Each row is a point on a landscape with many peaks, with its height.
A climber steps from a point to whichever of its 2 nearest points has the largest rise for the distance, and stops where none of them is higher. Distance is the straight distance between rows; heights are no part of it.
Z_766: [158 165 173 107 150 158 114 112  87  93 137 174 141 193 134 114 112 104
 138 120  93 115 174 149 151  95 137 103 142 134 151 146  99 169 170 140
 186 136  78]  h=33.4
Z_720: [ 86 102 152 136 143 141 156 112 130 152 147  70 121 103 140 142 140 124
 111 129  91 126  96 180  97 124 109 131  98 147 158 117 183 138 173  93
 142 146  47]  h=46.4
Z_296: [140 139  64 123 127 117  96 152 141 105 131 150 115  58 146 137 123 165
 141 130 160 155 100  64 137 161  95 142 146 171 108 119 113 117  96 112
 116 111 125]  h=18.6
Z_164: [ 99 116 188 130 127  71 175 101 157 157 108 119 137 174 140 115 157  69
 109  77 139  97  68 214 104 159 157 115 130 102 122 121 194 135 137  73
 154 182  98]  h=20.3
Z_362: [175 160  72 114 128 162  95 126 138 148 125 158  89 144 156 185 135 130
 131 130 101 193 119  45 161  77 110  75 176 115 156 158 113 174 113 104
 189 144 203]  h=12.9
Z_253: [160 124  97  90 118 118 100 125 114 113 137 136 100 145 125 146 103 113
 147 131  95 184 123  45 120  87 114  58 168 148 128 147 133 160 114 109
 161 149 193]  h=14.2
Z_826: [141 101 115  98  96 118 132 114 189 169  73  83  73 166 122 130 178 165
 145 128 156 183 120 140  69 130 137  73 136 103 139  97 163 115 113 140
 149 155 120]  h=58.8
Z_120: [112 155 141 136 170 135 155 134  88 140 114 185 138 158 137 162 156  78
 137 125  61 107 119 190 177 107 119 165 125 122 172 157 106 196 167 134
 164 154 157]  h=64.5
Z_952: [128 102 166 141 113 104 113 110 157 147  97  76 100 173  65 107 144 139
 119 142 117 115 141 180  58 129 155  67 112  93  93 132 143 124 108 159
 104 146 109]  h=50.2
Z_687: [ 99  87 152 150 133 124 205  98 107 139 168  84 190 112 171  66 137  96
  99 113 154 105 145 252  61 178 147 151 137 113 143  73 128 124 123 126
 114 101  73]  h=32.7
Z_178: [114 128 131 130 137 135 124 119 104  97 127 113 173 138  78 140 141 125
 105 142 133 106 113 133 135 126 151 149 133 160  78 126 119 145 140 131
 143 101 100]  h=58.4
Z_600: [ 72 137  92 132 149 138 141  91  77  80 183 180 177  95 166 170  87  51
 100 143 132 120 136 206 159  79  91 180 137 173 144 135 137 150 140 101
 133 111 157]  h=60.8
Z_514: [ 58 124 114 127 128  98 121 140  79 108 135 196 149 121  89 135 102  77
 135  99 121  91  95 185 199  96  70 167 126 184 108 123 124 150 149 111
 140 133 120]  h=42.0
Z_711: [111 122 107 147 119 138 136 159 106 133 119 160 139  72  89 119  64 206
 131 133 155 119 114  63 108 104 119 138 143 187  80 173  78  53  69 120
  60 108 171]  h=35.1
Z_204: [ 87 138 146 183 143 142 108 171 126 129 179 127 144  67 120 138 103 136
 147 162  99 110 150 130 113 164 128 188 119 169 131 162  91  99 118 155
  94  93 158]  h=24.4
Z_132: [136 122 197 186 119 145 156 146 161 186 109  95 136 188 136 107 133  90
  88 140  93 107 133 176 136 127 146 126 104  61 148 128 112 185 179 117
 144 160 142]  h=40.6
Z_452: [128 131 192 137 128 166 136 106  82 121 157 108 170 205 120  85 110  85
  97 118 116 117 165 192 115 108 159  86 127 119 122 110 103 168 158 127
 162 132  85]  h=31.4
Z_789: [160 135 195 143 113 171 137 137 154 160 118  93 129 192 203 105 169  90
 133 102 118 146 156 182 127 172 176 124 124  68 174 105 147 138 134 122
 154 164  77]  h=51.7
Z_232: [139 136 207 182 139 106 148 139 157 147 101 150 153 178 118 103 175 152
 133 141 144  58 126 132 125 153 161 119 137  97  86 175 148 140 114 125
 118 173 144]  h=62.6
Z_845: [ 96  88 160 111 102  85 132 144 105 129 130 156 161 152  95 119 128  88
 160 140 108 119 134 157 141 125 127 117 132 171 106 132 148 150 151 129
 149 145 183]  h=10.5
Z_460: [154 128 138  96 120  68 142 131 115 117  78 195 147 116 136 139 132 107
 138  99 133  91  91 135 165 143 132 142 109 117 105 129 157 124 139  93
 130 162 138]  h=42.6
Z_703: [109 123 162 174 109 141 136 174 149 135 155 101 151 196 123 101 123 102
 138 147  99 172 156 110 130 138 147 131 147 111 151 136 140 153 168 154
 129 148 157]  h=13.5
Z_495: [118 145 139 120 135 134 112 130 126 124 140 115 143 162 136  74 132 116
 120 118 180 117 168 147 118 147 151 104 118 130  88 130 123 119  88 153
 115 100  49]  h=39.2
Z_34: [ 99  97  78 136 135 150 100 137 162 106 171 102 101  69 149 137 137 136
 143 174 130 177 172 129 103 148 110 165 154 155 169 125 143  99 112 163
 102  84 159]  h=70.4
Z_41: [ 90  91  93 109 137 162 105 153 157 109 115 130  76  94 136 134 154 115
 150 158 103 171 172 165 143 123 102 158 147 161 157 126 148 139 146 152
 122  97 122]  h=75.3
Z_10: [ 95 144 120 125 117 122  80 175 135 106 153 180 137  71 112 145  91 106
 144 169 132 139 137 121 131 151 118 128 104 171 127 156 131  95 129 144
 116  91 151]  h=21.3
Z_113: [119  92 150  91 140 118 131 124 168 126 101  93  70 122 109 145 173 135
 160 121  95 140  93 166  97 155 137 102 100 104 195  81 196  98 175 141
 161 122  90]  h=15.1
Z_364: [115 122  95 170 148 147 133 112  85 141 138  93 149 121 112 121 115 182
 137 133 135 143 156 100 123 110 116 171 166 179  80 143  87 120  88 137
  81 109 127]  h=53.6
Z_289: [ 97 129  96 145 144 167 132 116 110 133 117  85  91 129 107 125 138 203
 136 125 153 152 152 114 106  87 100 181 156 134 119 116  86 102 122 163
  77 141 151]  h=62.7
Z_227: [187 140 181 141 115 144 160 114 106 153 134 113 175 187 174  91 153 127
 124 104  95 139 150  95 153 147 171 100 150  63 129 132 134 169 131 105
 157 169 127]  h=75.2
Z_537: [110 119 126 117 117 170  93 114 120 102 145 120 113  95  75 155 106 124
 112 177 103 120 163 105 161  79 120 102 109 116 134 137 135 128 172 142
 134  90 149]  h=33.2
Z_825: [189 174 152 140 102 131 103 141 149 154 115 138 130 177 170 150 143 151
 156 135 143 136 135  55 132 137 151  85 112 106 115 154 101 132  78 121
 140 164 147]  h=8.8
Z_25: [103 142 136 107 159 148 150 137 117 118  93 138 102 140 150 139 159  77
 142 109  78 136 138 199 152 122 125 153 119 119 156 126 135 169 170 132
 142 136  69]  h=60.4
Z_432: [125 106 115 183 150 131 162 143 176 151 125  65 109 165 144 116 150 158
 123 151 166 132 142 147  88 145 133 207 133 100 189 131 123 108 130 171
  65 126 135]  h=65.6
Z_771: [149  88 101 133 136 123 137 102 102 103 152  82 139  78 110 127 124 191
 136 165 133 122 157 107  69 140 125 164 138 123 157 129 130  85 104 165
  58  97 132]  h=60.5
Z_332: [179 138 101  74 125 135 106 157  92 123 156 161 137 144 185 125 108  82
 137 110 104 153 137  73 145 118 130  57 148 137 128 135 102 170  93 120
 168 113 166]  h=15.7
Z_761: [148 176 124 141 121 127 125 110 135 194  99 153 103 173 101 135 150 188
 141  85 128 165 101  49 179  96 116  86 160 121 108 139  85 149 123 116
 185 172 194]  h=61.2
Z_176: [ 98 119 153 149 115 112 151 120 116 141 138  97 146 163  90 145 134 124
 134 161 136  99 117 130 117 113 135 121  77  99 130 120 144 125 154 160
  93 145 187]  h=20.6
Z_582: [158 124  89 116  83 185  99 173 128 127 164 109 105  98 149 153 113 175
 140 161 167 128 160  29  88 108 120  86 136 105 145 132  64  84  53 164
  97  98 160]  h=3.5
Z_499: [129  97 111 135 133  87 162 127 139 146 151  87 135 113 149  84  91 137
  80 113 159 122 124 105 120 127 126 173 137 155 130 151 135  94 123 106
  70 119 135]  h=11.7
Z_624: [198 143 149  92 138 106 130  84 167 159  89 103  76 160 141 143 109  89
 179  85 125 170 107  53 130 149 145  34 148  97 155  95 151 141 106  68
 204 145 115]  h=51.6
Z_217: [108 105 107 105 131 140 109 138 138 100  63 152  80 101  74 131 171 175
 168 132 154 114 108 127 168 129  95 133 115 125 124  75 140 126 175 148
 128 124 128]  h=10.6
Z_169: [ 98 115 160 156 137 101 159 109 129 189 104  85 125 186 133 140 164  89
 112  83 116 130  64 190 137 131 135 144 101 104 133 115 170 152 140  90
 134 191 155]  h=18.4
Z_660: [156 103  71 107 137 141 106 102 132 110 134  87  84  69 103 107 146 226
 126 127 177 133 127 103  74 145 105 147 144 121 155  90  98  65  88 159
  92  88  98]  h=49.4
Z_334: [122 157 186 146 152 110  84 139 141 146 104 148  89 174  96 111 141 139
 167  95 120  99 120 136 162 138 120 114  93 140 103 133 107 135 141 137
 150 164 144]  h=52.0
Z_522: [175 124 141 119 135 144 140 105 150 142 110  79 126 123 160 141 183 156
  98 120 131 105 116 141 123 164 168 149  87  66 143  93 144 120 132 140
 124 115 107]  h=48.8
Z_985: [109 141 157 135 140 175 166 133 139 120 138  94 135 135 185 127 170  82
 120 121 100 141 150 201 111 159 154 165 138 107 172  97 131 152 164 133
 152 121  55]  h=56.2
Z_285: [135 161 119 152 111 187  84 145 126 151 145 122 104 144 125 140 144 193
 150 129 119 161 155  69 152  96 106 131 151 146 108 141  71 138 108 155
 148 141 142]  h=70.7
Z_383: [114 145 108 110 103 111  91 102 123 123 122 114  99 117  51 150  75 126
 113 138 149 137 109  89 134  91 110  75  89 138 108 129 127 103 142 125
 119 119 127]  h=29.4
Z_158: [126 130 110 117 138 123 139 150 102 130 156 138 133 125 147 106  65 133
 108 126 152 124 152  62 143  90 119 132 112 147 125 174 124  96 116 127
  68 117 135]  h=9.0
Z_955: [113 120 114 120 126 131 140  84 131 142 105  66 112 147 111 173 149 137
 123 129 115 156  94 145 110  95 116 109 103 132 136 104 180 148 159 113
 142 151 100]  h=50.5
Z_211: [135  93  61  78 140 194  64 118 110  93 150 101  81  83 131 141 114 120
 104 135 109 168 134  96 137  85 106  69 144 142 125 108 136 141 101 108
 150  80 112]  h=41.6
Z_254: [ 97  99 132  98 136  89 132 129 169 113  71 135  74 116  50 123 160 134
 159 124 143 101  83 155 131 145 114 112  99 109 150  91 174 113 182 140
 145 125  84]  h=13.2
Z_39: [ 95 108 168 152 138 107 133 151 138 140 123  94 126 155  86 105 143  85
 110 139  99  92 117 201  81 144 154 133 108 114 108 139 112 148 131 145
 110 138 109]  h=46.5
Z_504: [ 96 147 174 148 116 123 121 135 127 137 156 125 169 167  92 101 105 108
 109 164 184  87 156 135 117 141 156  92  80 123 108 158 123 101 114 155
 101 109 100]  h=44.3
Z_188: [135 134 122 116 121  97 155  87 179 155  51 100  97 171 108 167 172 121
 141 137 144 144 109 176  98 129 151  86  88  79 135 107 179 137 127 136
 133 145  96]  h=54.9
Z_239: [ 83 113 122 134 148 166 141 132  68  84 158 155 170 109 135 164 104  52
 120 188  91 114 163 210 129  99 122 161 125 151 159 145 116 165 139 140
 109 101 167]  h=64.4
Z_640: [174  99  94  72  89 132 117 144 155 127 122  91 110 133 158 133 158 110
 146 135 123 175 133  76  90 150 142  58 156 117 138 105 143 153  94 127
 166 110 118]  h=58.6
Z_951: [104 134 122 137 134  59 130 143 177 138 112 133 108 123  79 101 146 146
 108 115 164 106  95 153  94 156 132 141 105 124 107 162 139  91 105 151
  81 129 102]  h=45.6
Z_257: [ 99 164 135 155 147 157 154 132  87 105 160 172 180 160 135 182 116  79
 129 171  73 125 139 165 154  87 132 139 115 125 161 156 125 185 167 151
 153 129 180]  h=68.0
Z_119: [128 123  28 104  84  79 126 135 102  96  85 182 132  85 101 153 119 155
 146  95 162 144  67  79 165 119  89 123 127 108  84  75 148 115 105 116
  97 150 144]  h=56.9
Z_235: [122 135 127  77 126 112 162 121  97 136 130 131 133 160 158  80 112  72
 100  68 112 153 146 149 144 100 141  90 129 107  97 125 140 142 136 114
 138 135  70]  h=31.0
Z_566: [107 145 188 152 149  93 144 108 145 124 102 145 145 181  77 132 148 114
 138 139 169  26  94 156 144 127 143 105 100 101  84 136 148 144 136 128
 142 151 125]  h=57.9
Z_958: [ 75 122 125 107  91  64 143 124  93  92 139 167 168 108  89 152  91  63
 103 104 135  69  82 184 140 111 108 174 115 132 108 127 140 118 138 105
 107 134  90]  h=37.8
Z_553: [135 158 106 124 142  88 134 135 134 122 136 141 143  66 164  93 116 127
 116  80 146 129 105 112 153 184 117 165 134 163  84 121 109 109 102  94
 113 110  82]  h=23.7
Z_696: [146 101 147 166 115 173 133 120 105 138 144  74 144 134 163 140 181 160
 163 138  68 160 165 125 131 149 127 169 147  99 157 110 135 156 132 151
 112 164 149]  h=45.4
Z_256: [173 158 211 156 113 112 144 123 159 140 126 145 166 191 150  78 153 127
 130 118 133 101 158 100 128 166 184  72 155  77  85 156 142 146 107 110
 155 165 122]  h=68.1
Z_279: [122 140 102 125 140  70 133 150 146 102 140 171 165  71 119  91 117 124
 125 126 171 111 118 157 114 203 136 170 121 157 111 124 110  82  98 147
 109  69  85]  h=18.7
Z_237: [127 120 141 123  98  89 116 107 117 143 152 130 153  69 128 141  98 117
  75 123 123  91  92 140 142 119  97 148  96 186 105 147 122 122 125  73
 112 143 132]  h=47.8
Z_790: [106 148 128 140 122 108 120 153 153 136  99 150 104 132  89 106 151 191
 155 118 166 130 124  87 123 140 122 131 133 124  83 151 120 100 115 153
  96 154 115]  h=52.7
Z_554: [162  97 174 136 112 180 121 151 123 119 162 105 138 133 167  88 112 117
 100 146  90 114 195 137 127 129 145 150 137 111 166 134 114 139 166 133
 129 122 101]  h=28.7
Z_30: [126 147  91 113 113 132 130  96 126 142 124  87  99  81 108 104 146 242
 112 130 208 134 124 108  46 124 100 133 157 102 120 106  68  63  70 156
  87 143 136]  h=40.2
Z_950: [144 106 144 200 164 138 158 126 102 145 140  82 162 137 161 115 140 152
 127 122  80 121 143 137 121 144 136 211 154 131 121 130 101 151 128 129
  89 143 160]  h=40.8
Z_818: [154 165 158 140 148 117 104  95 132 176  92 149 101 209 103 124 144 158
 158  86 115 135 123 117 187 108 120  79 122 127 107 114 101 161 127 137
 191 156 164]  h=55.9
Z_994: [128 164  90 137 141 167 118 126  93 130 175 141 148 127 157 142 145 152
 146 122  87 165 155  65 183  99 105 124 160 139 118 158 118 168 114 139
 153 122 136]  h=80.2
Z_901: [144 136 183 111 107 120 170 119 146 128 120 153 161 138 143 103 138  89
  94 143 158  83 142 173 100 137 167 116 127 109 113 139 121 153 171 102
 161 133  82]  h=35.2
Z_268: [150 155  92 112 123 128  70 134 129  89 108 166  88  80 138 177 135 164
 165 137 145 159  94  70 135 149  90 124 121 139 141 110 145 126 134 114
 128 159 155]  h=15.0
Z_106: [119 138 133 139 136  68 173 128 148 138 143 120 154 145 175 113 103  83
  72  97 167 116  86 141 121 142 139 199 129 148 142 156 149 110 132  88
  96 153 130]  h=14.1
Z_112: [113 108 101 126 162 132 158 132 156 145  70  90  70 154 136 148 176 132
 125 120 146 141 105 177 116 118 131 187 117 104 171 118 147 129 146 147
  83 143 127]  h=60.2
Z_869: [138 129 107  86 139 132 119 122 149  84 136 122 121  97 137 141 133 115
  95 131 147 125  94 112 143 145 138 143 114 124 152  98 167 116 177 123
 152  89 110]  h=35.5
Z_511: [115 107 195 159 106  78 158 138 140 148 131 122 147 195  96  98 104  69
 150 138  82 146 136 136 117 136 140 101 141 121 143 140 156 166 180 117
 150 181 180]  h=11.9
Z_686: [179 140 128  82 115 117 117 106 160 134 101 118  95 135 152 158 114  70
 159 111  68 194 126  99 119 139 149  53 151 127 133  97 146 164 124  89
 217 126 121]  h=54.7
Z_19: [ 74  93 151 193 133 171 150 166 108 129 169  95 174 155 107 130 123 158
 158 182 146 107 151 120 119 134 129 159 106 125 159 123 131 108 138 183
  77 113 195]  h=17.6
Z_716: [ 89 174  93 107 148 150 105 115 128 112 142 169 105 126 125 133 100  82
 120 114 114 165 136 132 208  84  92  97 124 147 137 125 150 165 175 117
 181 111  97]  h=41.3
Z_123: [172 174 125 131  80 157 105 163 158 142 126 132  99 130 142 159 118 189
 142 144 153 137 129  36  82 113 138  85 117  96 116 154  61  86  70 150
 107 149 161]  h=6.2
Z_543: [166 152 130 123 159 146 108 121 111 130 122 125 131 104 175 140 166 136
 126  88  88 152 108 111 157 161 136 176 149 143 120 129 129 154 129  93
 155 143 113]  h=32.9
Z_446: [140  92 131 165 102 158 111 139 177 155 146  44 101 131 109  83 132 187
  82 143 132 153 144 102  76 135 138 142 153 130 145 140 116 103 125 141
 101 121  79]  h=83.8
Z_508: [144 123  91 134 164 150 133 164 104 104 140 153 165 108 189 124  69 127
 163 145 141 127 176 117 127 142 150 169 143 172 117 126  88  86  70 150
  97  40 169]  h=54.5
Z_758: [122 142 127 149 163  98 190 154  91 147 115 196 175 143 165 117 107 115
 133  99 107 104 140 150 161 104 129 196 138 143 101 179 111 139 123 128
 106 139 148]  h=25.4
Z_63: [ 99 127 106  95  94  76 169 111  96 101 158 147 195 110 130 121  95  65
  89 112 154 124 123 168 110 131 138 152 132 139 104 130 143 109 119 119
  99 110  87]  h=33.3
Z_536: [174 152 138 104  99  83 100 108 196 147 103 112  70 109 110 144 137 166
 120 132 163 145  82  84  81 156 132  87  93 105 166 133 136  89 129 115
 124 159 144]  h=38.5
Z_361: [189 129 118  93 107 168  76 129 120 123  92 145  83 123 156 177 180 177
 191 129 119 161 135  70 138 137 120 116 156 108 147 106 115 136 114 123
 159 167 190]  h=12.5
Z_767: [129 135 108 120 118  66 120 130 116 114  70 189 114 123  99 127 141 162
 166  74 168 118  61  92 175 142 100 132 118 110  96 103 165 107 128 103
 107 190 144]  h=48.0
Z_323: [106 155 109 169 156 184 138 127  89 101 186 165 186 120 154 169 127 134
 138 162  66 148 161 110 172  87 122 154 146 134 144 163 139 164 138 156
 139 115 180]  h=72.6
Z_327: [125 123 139 155 102  92 121 126 123 137 126 137 160  98 100 135 104 170
 100 143 152  98  88 108 112 130 123 135 106 196  76 170 101  91  79 107
  74 145 165]  h=42.1
Z_324: [105 122  80 141 160 148 125 109  91  90 136 128 145  90  96 155 120 153
 119 143 119 125 125 107 154 100 107 186 148 165  97 134 125 136 137 129
 105 100 131]  h=59.5
Z_309: [138 158 142 123 117 101 128 117 133 119 111 156 105 139  81 165  83 137
 155 147 118 128 123  62 134  83 118  90  97 112 129 159 142 114 168 132
 120 154 169]  h=26.0
Z_928: [108 144 147 161 147  89 142 127 122 172 126 124 136 168 144 136 148 113
 110  81 129 122  70 137 166 130 123 185 121 155 119 155 132 139 131  92
 120 185 178]  h=16.4
Z_161: [134 125 151  98 132 129 132 141 142 157 119 104 100 150 163  69 150 125
 132  79 116 149 152 130 130 143 141  92 126 110 111 123 153 127 117 122
 136 138  47]  h=34.5
Z_275: [181 183 104 107 100  78  95 126 179 121  73 148  74 127 106 159 101 137
 138 110 164 157  64  51 110 148 134  62 108 100 116 108 107 106 102 107
 136 159 159]  h=43.1
Z_435: [128 182 145 141 157 145 137 118 110 129 160 136 146  92 202 118 130  99
 115  83 125 136 133 156 142 165 128 189 136 163 120 118  95 144 139  94
 153 123  81]  h=28.8
Z_780: [127 106  38  94 146 170  62 135  66  70 140 171 117  78 120 156  94 127
 135 139 130 154 128  84 158  93  89  84 144 150 103 112 114 130  75 126
 118  89 180]  h=45.7
Z_505: [109  80  95  74 108 140 122 146 144 128 104 116 103  87 112 112 159 125
 141 147 111 161 160 173 116 139 122 106 125 144 142  98 156 117 131 160
 136  75  70]  h=69.8
Z_765: [145 134 139 136 119 189  83 109 157 115 123 125  71 122 108 182 142 147
 148 162  65 140 165 105 167  78 112 115 128  95 167 124 125 149 180 145
 170 130 165]  h=35.7
Z_664: [182 158 121  95 131 103  98 108 154 121  88 136  80 147 122 136  94 120
 133  99 151 139  89  57 152 123 125  70 112 121 126 110 137 133 141  83
 164 147 111]  h=47.6
Z_894: [ 78  95 148 196 122 192 128 170 117  91 188  97 173 171 109 122 123 117
 147 190  86 160 166 121 140 123 127 148 154 119 171 122 146 161 170 172
 114 123 187]  h=15.2
Z_260: [105  95 128 128 143  64 202 110 132 125 116 134 154 122 121 104 141  94
  88 111 155  40 110 223 101 134 136 171 124  85 108 146 152 121 108 126
  77 125  74]  h=25.3
Z_808: [ 83 138 134 153 149 105 113 150 104 136  97 170 119 127  77 126 130 135
 147 110 137  79  92 157 173 120  92 159  94 165  82 136 103 136 132 133
 113 146 123]  h=46.8
Z_295: [145 130  74  95 102  76  97 153 123  78 118 184 149  91  71 123  81 132
 128 156 187 118  96  91 114 157 128  82  93 131 121 123 144  79  98 142
 103  91  94]  h=79.8
Z_79: [136 149 176 143 123  99 143 101 152 151  90 128  95 180  84 159 130 152
 178 143 149 121 127  86 118 110 138  96  99  74 143 130 147 113 155 146
 122 179 194]  h=23.4
Z_388: [ 88 102 129 120 165 131 180 101 108 113 166  88 153  66 165  97 141 103
 129 105 113 119 138 239  84 180 129 171 137 149 158  66 133 104 128 131
 135  60  50]  h=37.3
Z_252: [ 84 100 179 139 112  84 201 105 122 135 148 120 165 139 132  91 143  60
  76  89 139  54  83 243  78 137 148 136 136  93 104 116 152 137 129  87
 123 166  85]  h=22.4
Z_523: [102 111 134  93 123 164 143  98 144  87 156 107 145 117 129 149 134  76
  92 167 147 119 127 173 137 113 140 108 115 135 171  88 174 146 194 116
 173  84 103]  h=32.4
Z_929: [124 172 144 145 114 148 114 139 138 149  99 139  98 171  97 126 172 212
 178 103 142 155 135  58 136 115 130 117 167 105  83 132  87 117 111 151
 145 178 151]  h=61.5
Z_923: [123 102  78 131 170 128 133 125  93  93 133 137 142  74 146 137  58 108
 135 168 143 116 182 152 119 128 124 181 142 163 149 146 117  86 102 140
  67  43 142]  h=59.4
Z_756: [153 103 136 108 103 204  79 160 123 111 174 121 123  91 162 100 107 100
 113 149  88 133 218 135 138 131 143 127 151 133 144 135  87 117 116 145
 148  79  86]  h=26.3
Z_946: [147 180 139 126 155 133  85 128 102 112 160 212 144 163 113 128  76 124
 124 121  79 133 136 110 172  95 119  87 158 176 143 180  96 163 159 132
 205 127 127]  h=35.9
Z_434: [181 128 146 122  76 160  71 147 143 151 146 117  92 164 166 148 154 150
 191 124 125 150 149  47 131 138 120  61 144 126 145 116  87 142  77 136
 179 162 185]  h=10.7
Z_581: [149  82  98  62  97 100 115 143 153 135  90 124  82 109 122 114 162 150
 158 127 136 164 130 124  87 147 124  87 138 130 127 110 153 118 106 143
 129 130 112]  h=63.6
Z_127: [136 118 175  91 131 101 127  92 156 149 100 100  89 143 134 141 147 108
 179 103 124 153 102 130 129 163 138  75  99 111 176  78 203 115 162  98
 178 151 121]  h=16.9
Z_969: [157 129  99 116 170 140 130 122 127 114  86 111 102 122 158 154 160 147
 124 113 132 124 119 147 129 144 144 195 105  99 135  97 116 118 123 155
  89 113 142]  h=55.0
Z_408: [126 161  84 138 151 133 138 125  84 114 106 177 151 136 115 165 142 175
 155 113 122 145 101  88 172  97 103 163 140 147  93 139 126 145 129 137
 125 150 149]  h=68.9
Z_195: [168 156 151  89 116 140  93 147 120 117 154 173 121 118 204 125 114  67
 131 126  91 162 167 131 128 142 138 104 138 137 154 144 119 154 142 105
 174 142 137]  h=17.3
Z_806: [113 132  97 117 120 131 117 120  87 106 189 162 183 105 149 137  86  78
  79 127 113 147 128 135 155  94 117 141 160 190 103 152 126 150 125  91
 156 107 161]  h=56.6
Z_380: [ 67 125 104 175 148 161 103 151  99 133 158 143 137  43  82 138  74 165
 140 152 123 129 155  90 136 132 109 171 144 180 107 161  94  57 101 137
  87  66 174]  h=28.4
Z_212: [166 118 141 119 127 134 136 111 102 128 137  99 156 176 125 108 133 143
 102 118 119 123 126  85 138 103 155 101 132 118  92 128 129 147 128 125
 135 134 142]  h=66.6
Z_274: [122 145 135 115 119 141 124 169 144 105 161 183 158  85 179 141 113  83
 122 170 119 133 158 131 134 142 144 151 130 140 142 147 129 125 155 131
 146  95 168]  h=19.1
Z_250: [157 131 109 154 106 180 130 145 134 189 147  91 102 127 183 118 150 191
 136 122 144 155 166  43 145 110 100 135 162 118 138 140  81 133  89 123
 117 154 158]  h=62.4
Z_372: [163 161 128  97 140 161 103 116 148 132 121 144  87 143 156 129 109 107
 128 117 123 147 144  91 185  93 111  82 125 125 164 126 144 163 173  97
 201 123  81]  h=44.0
Z_742: [115 124 192 111 127  70 149  89 174 158  92 116 110 139 111 132 135  94
 143  92 127 101  73 178 122 158 138  82  90 117 125  88 184 120 154  85
 189 154  98]  h=18.5
Z_926: [150 134 180 152 119 155 131 114 162 178 103  98  99 162 113 150 150 123
 136 129  82 131 139 116 161 114 142 118 114  81 162 119 131 157 183 121
 173 151 158]  h=38.0
Z_768: [ 79 138 164 171 147 111 130 137 115 118 121 155 164 152  59 117 123 160
 137 142 185  39 105 133 124 129 140 123  94 126  65 164 132  91  93 151
  79 128 120]  h=51.0
Z_442: [125 102 105 157 127 149 155 115 169 159 114  49  77 132 119  94 154 209
  92 124 157 154 138 129  63 110 125 177 158  87 159 121 109  88 128 160
  77 137 114]  h=73.3
Z_990: [133 137 139 153 123  82 107 117 198 137 114 114  89 147  74  85 174 179
 105 128 159 114 119 164  48 160 143  80 127  88 104 165 152  87  75 170
  89 134  96]  h=46.1
Z_510: [135 131  66  99 162 166 101 155  79  62 154 187 162 108 179 152  89 105
 144 144 131 151 144 106 158 115 127 128 141 161 113 117 122 124  81 143
 121  70 181]  h=49.8
Z_101: [144 100 171 106 121 131 150 137 143 120 150 118 145 103 147  78 135 112
  91 154 145  85 165 170  83 159 157 139 121 112 165 132 128 115 157 137
 127 102  65]  h=31.9
Z_970: [116  80  85 129 140 143 112 116 119  93 160 109 156  59 116 134 101 103
  91 192 132 145 164 158  87 149 132 170 163 175 163 148 143 107 113 130
 107  53 120]  h=64.6
Z_967: [179 127 140  87 101  68 148 127 158 124  93 167 154 109 143 111 127 114
  88 129 155  87 114 133 115 149 161 104 115 116  86 154 135 123 118  98
 126 131 105]  h=38.8
Z_667: [142 160 128 114 104 107 112 109 126 116 140 171 159 106 129 159  88  93
  86 129 125 118  92 114 166 107 115 122 117 170 106 145 125 153 160  72
 175 135 138]  h=52.3
Z_397: [143  98 118 107 113 171 101 116 107  95 154  72 110 114 126 131 158 172
 158 144 104 144 166  95 109 127 124 127 133 106 156  99 143 115 124 163
 105 126 117]  h=51.5
Z_457: [156  99  80  87 149 132 107 119 141 105 129  97  99  70 121 102 126 171
  95 114 161 121 101 116 113 149 113 129 102 132 151  88 143  86 124 134
 112  72  62]  h=41.1
Z_306: [142 173  56 112 158 144  67 142 110 120 134 207  96 121 133 125  87 119
 120  98  85 170 123 103 211  87  77  77 146 150 134 148 113 178 140 120
 185 121 118]  h=38.6
Z_116: [ 80  94 183 175 120 137 186 147 135 173 130  90 145 163 116  98 142  61
 110 158  99  81 103 230  96 141 135 120 111  82 137 114 110 198 158 111
 142 162 109]  h=43.3
Z_925: [125 121 107 169 155 107 167 161 123 145 115 184 177 102 160 138  63 139
 134 119 137  92 118 130 147 109 123 210 136 200  92 160  97  98  99 110
  98  89 184]  h=22.5
Z_674: [128 123  73  94  62  47 124 143 136 100 103 180 145  96  70 142  98 157
 134 120 179 119  67  69 124 125 109  90 118 126  82 116 146  79  85 121
  90 134 140]  h=67.4
Z_135: [107 131 131 147 131  69 204 124 103 135 124 166 192 123 158 102 110  96
 125 105 154  74 150 190 122 130 138 185 139 124  71 156 118 120  94 123
  77 124 108]  h=28.5
Z_676: [ 76  89 122 147 155 110 163 105 126 148 167  65 141  70 122 120 136 131
 102 123 114 100  90 210  83 162 111 171 110 163 156 102 145 111 133 112
 121  93  56]  h=41.9
Z_551: [167 102 141 155 158 152 144 107 115 170 131  66 132 134 184  99 152 161
  92  86  90 146 123 125 136 138 135 176 156 146 126 122 130 158 126  83
 130 154 117]  h=36.8
Z_172: [109 117 175 149 113 194 137 118  75 118 158 104 188 158 107 126 114  72
  94 176 124  94 170 200 125 118 153 113 102 120 144 105  87 167 153 143
 143  96 122]  h=28.6
Z_588: [133 115  81 131 109 186 104 149 124 128 140 111  99  97 142 150 104 187
 146 173 169 149 187 104  86 115 120 148 134 122 153 112  70  58  72 191
  68  84 190]  h=0.9

For each start below, name the point where the climber stops.
Z_204: Z_994
Z_756: Z_295
Z_161: Z_227
Z_211: Z_41
Z_176: Z_952

Call two points neighbours if one is among the 2 nearest of the other. Go from one point of each pair to the other, from neighbour to neighbour, staying as high as possible. Name the lowest point that can't be avoided.
Z_581, Z_324: Z_537
Z_446, Z_994: Z_364
Z_952, Z_994: Z_951
Z_324, Z_227: Z_178
